A landscape with many peaks, sampled at points; each row gives a point and its height.
From any point a climber steps to the highest of the 5 points nearest to it. It stops when none of these is higher. Distance is the straight distance between rows; heights are no part of it.
fedo h=672: [ 38 -24 -42  27  27   3  23  -4  21 -20 -35   6  12 -11  22  -3  -4  31
  32   0  20 -22]
Guvan h=440: [ 16   1  28  42   3  10 -35 -10 -17 -19  -6  -3   8  26 -14  62 -11 -30
  -1 -56 -36  -6]
lenu h=735: [-30 -58   2  -4 -16 -25  20   7  41  12  -3 -12 -15 -43 -14   1   3   6
   6  10 -16  32]
vuvum h=716: [ -4  26   7 -25 -15  14   3  25 -25 -22 -28  29   6  24   6  -6  -6  -8
 -18   4  31 -22]
Gofib h=500: [ 17 -10  -9  11  14  -2 -26 -23   9  -2 -16  21   7  28 -32  34 -34 -33
 -38 -14  -6   7]
fef h=447: [ 23  10 -26   8   8  36   8  13  -4  15  -4  31  47 -15  35 -35  17  10
  19  18  29 -28]
nup h=422: [ 48  21 -24  22  18  27  -4 -30 -26 -21   8  10  -2  12  -3  17  -1  24
   2  -2 -12 -10]
doz h=540: [-11  14  20   1  12 -18  -7  11  -6 -33 -19 -32 -18  26   3  -8  28  39
 -14 -15 -32 -13]
sonom h=449: [ -8   7  -5   8   3  11  50   0 -12  17 -14  65  15  35 -41  14 -31 -39
  -6  11  26  -7]
dumi h=248: [-32  35  10 -33 -34  10 -16 -15 -16  10  14  -4  20 -10  31 -39  41  10
  12  -7  16 -26]
Ruku h=713: [-23 -33  -5 -43 -42 -31  -1  17  31  -9 -12   3 -36   5   8 -13  -2 -15
   6  22  29  -3]
timu h=647: [ -3  -8  24 -16  -1   1 -11  25  13  38  -7 -41 -13 -11 -19  -8 -53  -9
   7 -37  30  46]
beb h=604: [  5  -4 -39  -5   7   2  16  -1 -22 -18 -18  17  22 -16  12   0 -12  13
   4  26  -6 -30]
Bol h=650: [-26 -55  21  29   9 -10  -8   8  25  -1  35  -5 -38 -28  14 -13  44  28
   9   5 -44  13]
Dop h=706: [ 25 -52  16  28  19 -21  43 -25 -12 -11 -38  -1  -1   0  -5  23 -28   9
 -28  -6   2   6]
bap h=494: [ 11 -17 -14  39  26 -16  23  26 -10 -39 -29 -19  11   9  12  14  10  41
   7  11 -25 -36]
mus h=680: [ -4  -5  16 -13  13  -1  -4 -17  28  24  -2   2  -7 -10 -39   4 -59 -23
 -24 -20  -1   7]
ziz h=405: [ 29  33 -31   1  13   3  -1   8 -14 -10 -17  24  23  15  10 -15 -31  -2
   5  13  16 -23]
lof h=818: [-21  -2  -8 -38 -32 -20  -1  14 -11   8  -3  23  -9   8  13 -22 -17  -7
  11  24  43 -26]
moko h=591: [ -4 -50   1  14  -2 -26  15  12  -5 -25 -14 -18 -12  -7  -1  15   8  22
   1   8 -51  -4]
mel h=276: [  2  13 -29 -34   5  13 -18 -28   3  17   1   9 -16 -18 -25 -28  -6   2
  15  -3   3  39]
fuvav h=730: [ -4 -56 -30  24   1   4  32 -27  29  12  -2   6  32 -33  -8  16  -6  29
  -3  10 -13  35]
fik h=301: [-11  37  -4 -24  -1   7 -44 -12 -53  -2  36  -6   8   0  10 -31  15 -23
   7  -6  25  -1]
fod h=670: [ 34 -54 -38  56  26 -14  24   0   8 -11 -15   8   6 -31  33   2   1  12
  18  -2  -7  -4]
pamer h=446: [-11  24  20  -7   8   2 -27  31   4 -16  52 -16 -38  -3  22 -22  42   5
  -8 -23   5  18]
zafa h=821: [  9  47   6  -7 -22  14 -13  28 -37  -6  -3  53  -6  41 -17  -3 -31 -37
 -10  10  28 -26]
sabi h=783: [-29  -8 -12   1 -14 -21 -14  59  30  18  -8 -27 -22  12  42 -33  33  12
  -2  -1 -21 -16]
zim h=715: [ -5 -26 -16 -30   2  -5   5 -26  -3  13  -8   0  -4 -12 -43  18 -32  -2
 -11 -12  13  -2]
Tipe h=820: [-10   5  25 -49 -42   1  24  21   7  15 -12  27   4  26  22   0  -8   9
   0  22  37 -28]
mun h=419: [ -8   5   9 -47 -10  27  35  25 -15 -22 -32   7  36  42  24  -4  26  -6
 -22  25   4 -18]
masam h=481: [ -3  51   7 -28  -8  19 -37  -1 -31 -16  -5  -5   3  30  11 -11  -5 -17
   5 -15  20   1]
Gan h=681: [ -5  51 -16  -8   1   7 -16  -9 -24  -9  -2  50  11  43  -8  -5 -20 -40
 -21  12  32  -2]
Vusa h=466: [ -7  16  -6 -17  22  18 -22   2   1  -1  36 -38 -22 -12 -15  -7  16 -15
   6 -11  -1  33]
rara h=712: [ 22 -62   8  19  12 -10  54 -18   0  -9 -32  11  17 -13 -10  27 -47  -3
 -28 -16  13  -1]
zup h=743: [-26 -52  -9  -3 -12  -3  17 -23  43   5   2   1  -5 -43 -19  21   8  22
  -3  19  -9  42]
rupad h=590: [-18  -9  -4 -13 -27  14  42  11   4  24 -20  20  42  15  23 -13  -3  13
  -6  33  38 -35]
refi h=223: [ 12  38  -1  -6   4  13  29  20 -35  -1  -8  39  48   7  -2 -33 -24 -11
  -1  13  49 -34]
pusa h=553: [-34 -12   8   8  20 -14 -29 -30   4 -10  50   7 -35   2   0  -8  50  26
 -23   2 -19   0]
Vaza h=567: [ 20   3  15  11  22  -5  16 -21 -15 -19 -19  -8  16  -4 -20  56 -40 -17
 -27 -21 -22  25]
dizi h=428: [ -8  -3 -36  18   5  15  28   9   5 -30 -27 -11  36   8  22 -13  26  21
  12  20  18 -25]
Faza h=563: [-17   8  -3 -11   3   6  -5 -20  11  15 -25 -10  -3  -8 -44  -4 -49  -6
 -20 -10  -3  16]
Fel h=499: [-21  17 -22 -44 -49 -19 -14  -7 -19  20   7  22  23   4  -1 -34  -7 -16
  12  12  33 -12]
zifus h=693: [-25 -46  -8 -28 -46 -34  17  17  26 -17   3  14 -13   1   4   5   3  -1
  -1  27  33 -21]
bas h=453: [ 17 -35   9 -12 -11  -3  62  26  12 -28 -32  -4  13  18  30  17   7  18
   7  28  22 -32]
puve h=380: [ -8   6 -12  20 -24   8  18  10  24  10 -13   4  54  -7  25   1   6   3
  18  36  29 -16]
bur h=690: [-24 -29  39   7  12  -1  19  15  28  10  45 -19 -12 -22 -22  -7  18  -6
  26 -25 -58  20]
tuk h=785: [ -1  32  -5   4 -14  33  17 -10  -6   6 -17  -7  68 -22  44 -23  60  17
   7  23   3 -30]
pemo h=570: [-14   0  -5  -4 -14   4 -33  -6 -16  -5   2  11  13  -8  18 -13   5  20
  22  21  19  -4]
Movu h=686: [ 23 -10  30   3  -3  -7  -6 -10   8  18 -26 -18 -27   1 -24  29 -44 -20
  -7 -40   4  23]
mefun h=555: [-30  -8 -17  11  -6 -10  11   3  18   5  -4 -11  42 -14  29  -3  54  54
  11  40   0 -26]
lezo h=429: [ 24  16 -23   2  25  11  12 -15  -7  46 -32  27  23  23 -43  14 -33  -9
 -22 -12   3  11]
rek h=772: [-13 -26 -13 -17  -4  -3  -4 -24  14  10   8   6  -9 -24 -28   2   4  15
   8   6 -21  14]
lapuv h=703: [ 14 -18 -26  -2  37  -6  26 -17   4  30  -6   1  16 -22 -29  17 -36  14
 -20 -11 -18   7]
Lomi h=575: [  9   5  -2 -14 -15 -11  30  18 -15  12  -3  60 -13  34  -8  -6 -56 -32
  -8  10  35 -20]
lesan h=26: [  2  35 -24 -21   9  15 -11 -35  -1  44  -3  17   0   4 -46 -31 -25 -25
  -6  -4  -5  13]
lag h=668: [ -3   4   2 -26  -7  -4  11  14  -5 -33  -5   9 -20  31   4  22 -28   2
  -7  21   8 -19]
nelut h=641: [ 12 -15  13   5  31   7  -2 -23  -3 -17  11 -16  -8  -2 -33   6  -5   0
   7 -14 -27  25]
tuvoz h=506: [ 11  48  -9  -6 -14  16 -25  14 -38 -25  -1   6 -22  24  13  -1  -1 -30
  17  -4  17  -5]
birep h=284: [-32  18   6 -22 -25   7  -2  18  26  -4  -9  -6  -9  18  12 -27  48   9
  24  -5  18  -3]
gani h=472: [-24  11  -8 -16 -44  -4  -2   0   1  12 -23  22  45  -3  33 -17  -2  -5
   9  48  32  -4]
vab h=482: [ -1  17 -10 -16   2  14 -15 -24   3  17 -15  19  -2  33 -30  23 -34 -35
 -18 -17  -2  10]
Fav h=585: [ 26 -21  27 -14  25  -6   8 -11   2  -9  -9 -27  12  -4 -14  38 -18 -18
 -27 -44 -23  13]
lirad h=573: [  8  16  21   7  24  18   1 -23   8   2  -6 -11   9 -19 -39  29   2   9
 -13 -37 -49  31]
Nur h=616: [ -8  13 -12   3   8  -8  -3 -14  -6 -20  38  -7 -12  -8   6  -9  23  34
 -11  24 -24 -19]
fatuf h=559: [  0 -23 -22  21   1 -10  12  13 -10 -25  -8   5 -10  -3   8  12   1  38
  15  13  -3 -21]
sugi h=503: [ -1   9  40  20  13  41 -18   0  14  30  13 -37 -25 -18 -22 -13 -33  -2
  30 -29 -16  24]
vuka h=334: [-38  12  12   6 -21 -13 -11  13  35   9  31 -10   0   1  20 -28  60  29
   0  -2  13  -5]
kadi h=607: [  5 -10 -31  -3  14  -3  39  11  -2   0  -1  43   6  24   5  -7 -25 -11
   0  17  41 -17]
befu h=486: [ -9  17  12  11  28  11 -11 -32   3  18  -6 -26  -8 -30 -26  -3 -20  27
  -8 -30 -24   9]
Rep h=425: [-36  10 -11 -20   2  19  -7 -39  23  31   0  -6  -8 -47 -36  -7 -26  16
   3 -21 -14  24]
Kib h=594: [ 10 -48 -34  24   7   0  28 -11  40  -4 -11  20  12 -36  17   2  -2  18
  30  31  31  -5]
Dabuf h=724: [-14 -25   9  16  -9 -26   1 -13  41  35 -13 -37 -26 -47 -29   6 -30  14
   4  -7  -7  24]
Mefo h=595: [ -8  14   1  -9   3 -12 -19  29  10 -32 -18 -24 -19  20  11  -8  20  18
   5  -6  15 -12]
Mubag h=378: [  5  15  36  15  32  21 -21 -20   8  14  39 -26 -34  -1 -36  -6  17  -6
   4 -20 -23  23]
lopu h=489: [  7  12 -11  12   5   2  18  12 -15 -17 -16  -9  36   9  32 -20  12  19
  -5  11  -6 -30]
nolo h=657: [ 12 -15  31  17  25 -19  10  30   8   7  28 -21 -27 -15   6  -2  12 -32
  -2 -12 -66  15]
sepa h=78: [-23  -5 -11 -11 -36  -2 -25 -37  14  17  29   5 -15 -42   0 -37  18  -1
  10  17  17  12]
makif h=685: [  2 -15 -10 -52 -32 -17  -8  21   0  21  27  -1 -35  21   1 -18 -40 -35
  27  -8  27  19]
gesed h=762: [ 10  36  30  26  17  16 -22 -17 -10  19   4 -26   8 -21 -39  29 -20  15
  -5 -41 -38   3]
molem h=358: [ -4  -7  -5  16  11   1  24  35   3 -17 -42 -37  30  25  34   1  33  11
 -21   9 -18 -40]
ber h=368: [ -1   3   5 -11  22  19  -9 -27  22  -1  48 -15 -19 -18 -22 -36   8  -7
   1  -6  -7  28]
kor h=677: [ 27 -31  -3 -23   2 -10  13  14   0  -8 -12   8 -22  26 -15  27 -51 -16
  -6 -16   9  -4]
Debof h=659: [  4  -4  -3 -40 -19 -18 -14  15   8   6   3  29 -35  14 -11  -1 -28 -37
  -4  -1  30  17]
kelo h=487: [ 15   7  18  38   0   9  -5 -25  -4  37  -4   0   8   2 -37  29 -57  11
 -26 -47  -3  12]
bobev h=633: [ 15   0  39  28  14  28  -2  34 -13  28   5 -52   4 -16 -13  -7   5 -29
  -1 -16 -44  32]
Binan h=673: [ 10  58  -4   9   6  25 -47   0 -43 -20 -20  44   5  25  -4   1 -13 -27
   2   2  14 -23]
fupoz h=362: [ 16  21 -25  20  31  -2  29  11   1 -23 -25 -15  44  -1  42 -31  42  22
  22  10  28 -27]
gir h=580: [ 16 -35 -27  41  21  -9  16   2  17  -6  18  -1  14 -33  30   7  24  24
  15  26 -20  -6]
ris h=609: [  6   3   0 -15  34 -12  -1   2   3 -11  34 -28 -24 -14  -5 -11   5   5
  14 -26 -47  21]
kabu h=459: [  9  38  -9 -10   6   9 -26  47 -32   6  45 -47 -22  15  17 -24  44  -5
  27  -5  19  -6]
Logi h=448: [ 10  40 -22  -5 -14  -1 -15  -8 -38  -8  14  -1  -1  -2  -8 -11  -1   2
   3  15   0 -18]
Luza h=655: [  5  41  -7 -15 -11   2 -23  -4 -38   9  -7  28  -9  22  -7 -15  -6 -42
  -1   2  44  -9]
mido h=722: [ 33 -45 -15  13  28  -3  48 -21  16   6 -14   2  21 -29 -10  31 -29  18
 -15   4   3  21]
Bis h=319: [-44  -9   3   2 -10   0 -10  -1  23  15  12  -1   2  -2  38  -9  59  45
   2  32   1   3]
sitib h=386: [ 25  24  33  29   5  13 -23 -40 -15 -12  -5   2  17  12 -10  60   4  -8
  -9 -64 -53  -3]
zolat h=687: [  9  -5   6 -25  21 -13 -10 -12  20   3  -8 -27 -18 -10 -27  14 -27 -17
   9 -26 -21  15]
kodun h=450: [ -3  57  10 -31   1  48  16   6 -22 -14 -21   4  37   2  18 -14  37 -19
 -14  22  -3 -28]
Kamo h=586: [ 22 -40 -19  17  12 -18  38   3  17  -6 -21  59   9 -20  20  -2 -25  -6
  24  24  46 -14]
lus h=288: [-44  -1  13 -12 -18  -6   1   8  34  13  -7 -26   0   9  39 -38  89   6
 -13  -3  -7   2]
sedun h=729: [-17 -37  -7  -5  -2 -12  27 -21  -3  11 -23 -12  19 -38 -16  21 -34  27
 -14   6  -3  19]
puzap h=395: [-43  16   4   1  -5  12   9  -8  23 -10  -7 -10  29  23  38 -24  61  39
 -10  24 -22 -15]
dezo h=302: [ -5  33 -15 -15 -34   7  15  10 -24   3  13  29  45 -15  25 -33 -30  -3
  -1  32  32 -23]
Ziva h=606: [-20 -11  16 -11  -6 -34   2  28  12 -18 -24 -26  -8  15  15   3  29  35
   4  19  -7 -23]
Tanu h=308: [ -6  -1  20  15 -13  21   2 -15  14  13 -26  14   1  49 -37  34 -58 -11
 -37 -45  27   1]
vedi h=651: [ 29  12   1 -14   8 -13  -5   0  -7 -16 -11  28 -23  25   0  27 -32 -20
 -12  -5   1  16]
gebig h=793: [ 35 -15 -46  23  31 -24  14 -11   3 -15   0  29  11  -2   3  12  -3  16
  15   1  -2  -6]
Vara h=683: [ -5  -1 -20 -29 -31 -19 -12   2  10  -5  12   4  -8   4   5 -27 -15 -27
  27  22  30   1]
rike h=518: [ 13  12  28  24  17  -6 -20   0  -4  16 -13 -10 -22   7 -13  51  17 -26
   6 -43 -48   9]
Vuzi h=605: [ -1   9  -6 -16  -6  -2 -25  15  -5 -12  33 -29 -25  -5  13 -13  26 -22
   6   3 -11  29]
vebe h=617: [-26   0 -20  12  -1   7  -7 -23   8   7  34   7 -13 -18  -6 -10  30  24
  13  12 -20  -1]
getut h=658: [-35 -27  -4   3  -9 -21  -1  34  27   1   6 -18 -27  -9  12  -6  44  22
   7  11 -31 -15]
tof h=720: [-18 -30   1   1   3 -31   3  16  49   5  20 -23 -11 -30   4 -20  25   5
   1 -24 -29  16]
Muguf h=539: [  7   5  29  29  18 -13 -11  -3 -29 -38 -14 -10  -9  10  10  51   3 -15
 -11 -12 -29 -13]
Vil h=619: [  9   5  42  40  -3  17 -20  -4  -2  22   1 -53  -6  -6 -15  22 -16 -17
   4 -51 -39  30]
sogos h=521: [  1  26  13 -15  18  22  -7 -33   2 -17  37   9 -25  -7 -22   5   0  11
   2  -2 -24  23]
Lilaf h=531: [ 29  24  36   4  19  30 -11  -3   1  19  10 -43 -16   3 -13  17 -17 -41
  -2 -45 -23  35]
gek h=547: [ 13 -51 -26  19 -17 -21  -3  -5  24  16   1  34  15 -43  18   5   6  12
  24  57  30   3]
revi h=439: [-23  37  10  -2   8  15   3   4  -5 -12 -11 -12  10  17  24  -7  53  28
 -13  18 -13 -29]
div h=781: [-22 -10 -16  43  16  13   8   0  19  -7  28  -8   1   3  12 -15  77  63
 -12  35 -14 -32]
Nak h=361: [ 10   8 -22   7 -16   7  47  19   2  11 -19  46  50  -4  18 -16  -7 -14
  18  22  54 -34]
Ripir h=214: [  2  53 -15  -1  -7  12 -22 -40 -50  -1   9  21  -9   5 -27  -5  -8  -8
   2  13  11   8]
Lugep h=529: [ -1  52 -18  -8  -2  16 -20   5 -27 -27 -26   8  18   2   8  -4  22   7
  -6   5  16 -24]
gusal h=592: [-23 -13   8 -14 -12 -12 -35  10   0   8  21  -5 -34   1   1 -15  11   2
  19 -11 -16  18]
mupid h=614: [ 17  24   7 -13 -13  21  27  24  -7 -18 -37   9  16  22  -5 -24 -14   3
 -21  16  25 -34]
mupom h=584: [-30 -21  13  39  15 -17   6   5  13  -9  22  -6  -5 -20  32 -14  49  44
 -11  18 -32 -14]
pubuv h=423: [ 23  26 -18 -15  -2  29  22  18  -3   4 -40  24  49   6  17 -23 -14  -2
   6  27  47 -29]
Gev h=501: [ -7  10 -17 -51 -20 -35 -13   1  -5  48  10  14  -6  -1 -38 -17 -21 -38
  -2  -4  31  29]
feg h=600: [ -5 -30  26  29  18 -28  -6  50   4   0  42 -31 -24   1  32 -26  32  -4
 -10 -10 -48 -11]
Dibun h=671: [ -9 -11  49   6   2  -4   0  13   9  15  -9 -53 -14 -19 -20   9  -6  -6
   5 -44 -31  26]
keru h=642: [ 28 -12   6   7  -8 -10  31  12 -18 -31 -19  56 -22  30   2  25 -43 -16
 -17  -2  23 -14]
gimeb h=684: [ 22   1 -33  -2  12   7   3 -22  -7 -10  22  15  17 -10   9   2  20  34
  15  29   9 -13]
Nugak h=648: [  8   2  42  13  -7   3 -17  -6  -3  17 -23 -22  11  -2 -10  40 -34 -21
 -13 -49 -15   6]
tum h=734: [-16 -52  -3   7 -11 -19  29 -16  27 -19 -18 -11 -20 -23  -8  14 -15   9
  -1   6 -14  15]
kopos h=348: [-35   0  13  29 -69   2 -13  -5  16  22  -3  11  24 -17  33  -8  27  15
  21  48  42  10]
Dulu h=79: [-33   7 -14 -27 -13  -8 -12 -23  11  38   7   2  14 -15 -32  -4 -27 -20
  18  -4  12  34]
tefib h=608: [ 35 -56 -39  17  22 -27  22 -26  30 -16 -29  29  21 -23  20  -4 -14   5
  21 -15  28   5]
naf h=597: [ -7 -22  17  34  17  13  -3 -35  23  17  23 -13 -30 -25  -9   1   6  15
   6   5 -37  22]
mape h=225: [ -4  59  -3 -34  -5   7 -27   9 -30  -8  25   0 -10  -9  13 -37  30  -1
  24   0  11 -13]
luva h=290: [-24  28   1 -21 -11   4 -26  -2   5 -14  18 -25 -14  -3  28 -47  69   5
   4  -2  13 -14]
gobed h=237: [ 38  34  20  35  13  22 -43 -17 -42  -3  16   3 -20  28 -23  34   8   1
  -3 -25 -31   4]
puder h=354: [  6  20 -13  -9  15   9 -34 -28  -2  15   2 -15 -14 -13 -35 -16 -14   0
  -3 -18 -19  32]
senot h=774: [ 18   6   9 -39  15   4 -13  16   0  12  22 -24 -25   5  -9   2 -30 -47
  10 -25   8  53]
Sem h=275: [ -5  26  12 -33  18  23 -26   7 -37 -12  49 -14 -29  -6  16 -39  41   5
  13 -22  29   9]
fov h=384: [-17  32  13 -13 -27  -3 -36 -18 -15  10  12  21   4 -20  -2 -30  -6   7
  14  31  27  -9]
kov h=674: [-30 -14   5 -39 -68 -15  30  -5  31  21 -25  21  20  -3  28  -4  13  13
  -4  34  50 -16]
rog h=263: [-43  13  25   6 -15  14 -11 -27  -6 -13  31  -4  16   3  33 -37  79   5
 -17   7  17  -6]
Buv h=707: [  3 -13  28  10   7  -9  30  -8  17  10 -36  10 -12  -9 -24  25 -42 -12
 -52 -23   6   9]
Vez h=578: [-16  -8  17  38  19 -26 -19  20  19  -4  22 -21 -28  -7  14 -16  31  23
  -4 -21 -39 -15]
guzor h=456: [  5   5   9  34  14  13   6 -20   2  26  -3 -23   9 -19 -40 -14 -58  19
  -7 -14   4   8]
niteg h=718: [  7 -18   0 -32 -13   2  -2  22   5  13   1 -27 -25  -3  13  -3 -15 -21
  14 -13  13  37]
Zorav h=675: [ 30 -24 -19  42  27 -14  17   0 -14 -30  10  -4  18 -16  -3   8  16  23
   3  19 -26 -10]
mov h=581: [ 16  -1  18  28  34  14 -12 -20  -3 -19  29   2  -6  -5 -24  20  -3  25
  -7   0 -30   6]
Mezol h=714: [ -7 -17  26  -5   2  -1   7 -16  22  23 -13 -25  -5 -18 -19  29 -29  -8
 -17 -21  -7  29]
Bim h=492: [-41  -8   9  -9 -49 -23 -15   6  28  33   4  16  11  -5  28 -18   7   5
  36  34  55 -22]
nitiv h=174: [ 13  27 -28  36  58  -1  24  -3   8  32 -32   7  31   3 -42  -2 -41  -8
  -3 -35  25  16]
Tirek h=576: [ 28  17   6   5  -4  18 -55   4 -11 -33   3   8 -28  45   8  37   5 -27
   6 -27 -21 -16]
Mem h=643: [ -9   2 -10 -41 -24 -21 -30  33  -1 -11  10 -15 -13   2  10 -13   8  -2
  17  -3   4  -4]
sel h=593: [  5  33 -24  -7  -5  11   7 -13 -34   7  -2  14  42  -3  30 -22  20   6
  13  18  20 -22]
poni h=582: [-22 -15  -9 -39 -24   3  15  29  21   2 -49   1   4  19  29  -2  34   1
 -16  28   5 -22]
pes h=719: [-17 -68 -11 -17 -22 -34   6  -7  26 -31  -4   2 -20 -11  10  -6  -1  -6
   5  16   3  12]
nimed h=542: [-11 -27  -5 -11 -31   2  49  20  16   8 -24  24  15   3  33  -2   3  23
  18  47  40 -32]
Tate h=385: [ 17 -17 -31   5  -1  -4   1  -2  -3  32  28  57  39  -1   1  -1 -17 -16
   9  30  26  -4]
Teb h=498: [  2   5  20 -21   5   0   5   0  30  37 -16   8 -21  26 -37  37 -51 -38
 -30 -48  31   7]
lupop h=461: [ -1  11 -15  -6   7  -3  -9 -12 -13 -31 -12  -2 -14  10  -4  29 -12  -9
  12  10 -38   1]
vomak h=652: [ 36 -23   2  29  14 -27  14  -2 -31 -39 -19   2  -1   7  12  35 -17  -2
 -35  16 -20  -6]
lufo h=569: [  3  -6  31  29  -8  19   4 -22  -9  23 -27 -12  14  -3 -27  40 -56  16
 -17 -40 -19  -1]
pavaf h=733: [-15 -54  -5 -24 -14 -17  23 -22  14  -1 -11  -5  -4 -15 -20  23 -30   1
 -19   4   9  18]
Pano h=682: [-37 -34   0 -28 -24 -27   9  44  25   9 -22 -15 -17   0  19  -8  34  22
   9   5   7  -3]
rus h=332: [ -9  21  -8 -32 -32  15  15  14 -36   6   0  41  32   9  15 -30 -34   1
  -5  31  39 -12]
fuf h=697: [ 16 -24 -12  -6  11  -8  52  -5   4 -18 -11  34 -21   3   2   6 -31   3
 -17   6  16   7]
mupif h=621: [ 11 -37  -6  39  23 -16  38  -6   0  -5  -3 -17  22 -21 -16  28  -1  10
   8   9 -31  -1]
fep h=424: [-18   3 -30 -29 -34   1  -5 -22  28  31  19  21 -10 -25  -8 -21  -6 -15
  18  28   7  19]
Seda h=602: [  6 -15   6   7   1 -33  27  15 -10 -33 -28 -20  -9  -1  11  13  -1  11
  -8  23 -20 -12]
modin h=352: [ 27  28  -7   9  23  10 -11 -13 -26 -41  -2  18   9  28  -8  27  16  10
  -7   1 -28   0]
Nug h=551: [ 28 -19 -36   7   3 -10  23  -7   0   7  -5  51  16 -10  25 -16 -25 -28
  17 -13  40 -24]
dedop h=410: [ 18  29  24  -5  33  42 -32   1  -6  -7  38 -36 -10   7  -9  16   1 -30
  10 -35 -17  25]
geta h=763: [ 29  29  15  40  29  28  -3 -38 -34   1   2  -4  26  15 -30  43 -15 -10
 -10 -35 -22   5]
busaz h=579: [ 21   0  25   9  17  25  -9  23  -6  24  -4 -27  -8   9 -21  46 -13 -27
   6 -30 -36  22]
Pur h=443: [-31  -6 -13 -36 -18   1  29   0  10  -1 -23   1  31  21  33  -7  77  -4
 -21  24 -10 -31]
Vunoz h=125: [ -4  28   1 -23 -37 -15 -36  14 -35   2  22  -9   8 -23  42 -24  20 -12
  26 -13  38  11]
pamo h=656: [  5 -19  48  26  34 -14  -3 -22  13 -21  39  -5 -28 -24 -18 -22  28  15
   2 -26 -57   6]
reso h=437: [-14   0   2  -6 -33 -13 -31   0  17  -1  12  15  -3  -5  29 -15  45  39
  32  41  12  -3]
gik h=786: [ 27  37  12   8  24  24 -43 -20  -9  -3 -15  -4 -11   8 -20  33 -21 -15
 -20 -34 -28  22]
mubib h=561: [-25  -8  52  -1  40  18  -1 -21  28 -11  59 -21 -18 -13 -33  -9  32  21
 -17 -23 -34  15]
mev h=698: [ -2 -32  50  -2  15   3  10  11  28  52 -14 -50 -15 -17 -12   9 -41 -13
   8 -34   4  43]
Velus h=574: [ 24  22 -17  -4   0  17  -7 -12 -25 -11 -10  14   5  34  -6  22 -29  -1
  -9  17  18  -1]
zibu h=618: [  9  21 -29 -15 -25  24 -28  37 -24  22  32 -17 -35  10   5  -9  22 -43
   9  -2  21  26]
rinop h=548: [  9   4  54  46  -3  30  -9  -3 -16  34  14 -40   0   9 -13  30  13 -30
   7 -63 -41  18]
Vinur h=533: [ -2 -45  18  30  14 -47   7  19   8 -27  16  -9 -13 -14  22  -8  14  10
  -8   6 -68 -18]
namu h=427: [ 23  31 -23   7  17   7 -10 -21 -22   2 -17  32   1  22  -2   8 -19 -25
 -11  16  14  -4]
tono h=599: [  4 -10   5  39   9 -13   2  -2 -10 -34  30  -9   4 -11  -4   4  15  35
 -11  11 -50   6]
saka h=601: [ 22  -4  31  31  21  26  -9  44 -11  12  56 -42 -29  11  -5  18  23 -38
  -8  -4 -40  32]
sosak h=589: [ 15 -32 -21  44  46 -19   7   3   0 -11  29  -9  29 -14  19  14  32  31
  14   9 -23   3]
Ked h=691: [  5   9  -7 -19   0 -13 -38  22  -9  11   2  -5 -13  28  -1  12 -33 -35
   4 -10  21  19]
dena h=517: [ 25  23  14  42  30  21 -10 -17 -13  -9  11  -2   9  -9 -15  24  19  14
  -2 -12 -45  14]
kufu h=603: [ 18  19  -9  -1   5  29 -36  49 -21  -8   6 -21 -43  51  13   9  14 -26
  -1 -18  29  10]
guk h=583: [  2  16  16  -3   0  -4   2  12  -6 -38 -34 -12  -7  25   9  10  -4  -2
 -16  -3  -9 -35]
Kovi h=369: [-19 -11 -13  11 -35   9  20   3  18  21  -7   2  19  -6  29  -7  45  24
   9  30  11 -32]
Nole h=572: [ -7  21 -10   5  -7 -18  -2  16   4 -19   8   3  -3  -2   7 -13  18  24
   9  11  -5  -8]
naro h=305: [-10  16 -30 -39 -17  -2 -25  -2 -20  44  26  11  -1  -8 -27 -36 -40 -55
   7   4  39  31]
zumi h=545: [  1   8   3  -6 -23  -4  20 -15 -10  -1  -2  58 -23  47 -14  20 -44 -18
 -23 -14  32 -10]
Dagat h=298: [-15  47  -1 -13 -14   9 -21 -39 -35 -11  23   2  23  -2  -5 -41  15   3
  -2  -5   6 -40]
gokad h=546: [ -1 -36 -27  24 -20 -12  11   8   9  -7  -1  -2   2 -29   0  13   8  35
  10  42   5   4]
pamun h=415: [ 20  35  13 -35 -10  11 -40  15 -19 -13 -12 -13   5  22  22 -21  11 -20
   8  18  23 -17]
Paf h=773: [ 19  24   1 -11  -2   1 -42  -5 -14 -38  25 -11 -25  27  20 -12  22 -13
   1 -20  -4  12]
Mese h=470: [  2 -12 -10 -11 -26  12  33  21  -3  20 -25  60  12  12   2 -25 -24   5
 -15  23  45 -30]
Lif h=598: [  1   1 -11 -12   0   9  -9 -20   5   2 -11  -1 -11   3 -23  -5 -35 -17
 -16 -17 -13  20]
sefit h=557: [  5 -31  12  35  13 -40   4  24  -8 -39 -21  -9  -3   0   9  33  26   5
 -18  -3 -57 -25]
Batim h=688: [  8  20   2 -17 -15  -2 -17  38 -11  -3  19 -16 -21  19   7 -11   7 -22
  22   6  18  24]
git h=695: [ -6 -18  -7 -30 -11 -29   9  14  11  -8   7  16 -17   9   2  -2 -21 -11
   2  32   4   1]
leb h=620: [  6 -38 -13  35  20 -26  18  11   5 -15  10  -6  15 -12 -15  20   3  24
 -15  22 -22  -9]

For each start below, name the point where the climber stops.
refi -> zafa
bur -> rek
Debof -> Tipe
pusa -> rek
lezo -> rek

Call two points neighbours if one is among the 5 nearest of the other. Go from one point of each pair to the other, from neighbour to neighbour, staying as high as possible. Name the lowest point that can't be avoided.
senot and div -> Nur
rek and sabi -> Pano
zafa and gik -> Vil
rek and Tipe -> Ruku
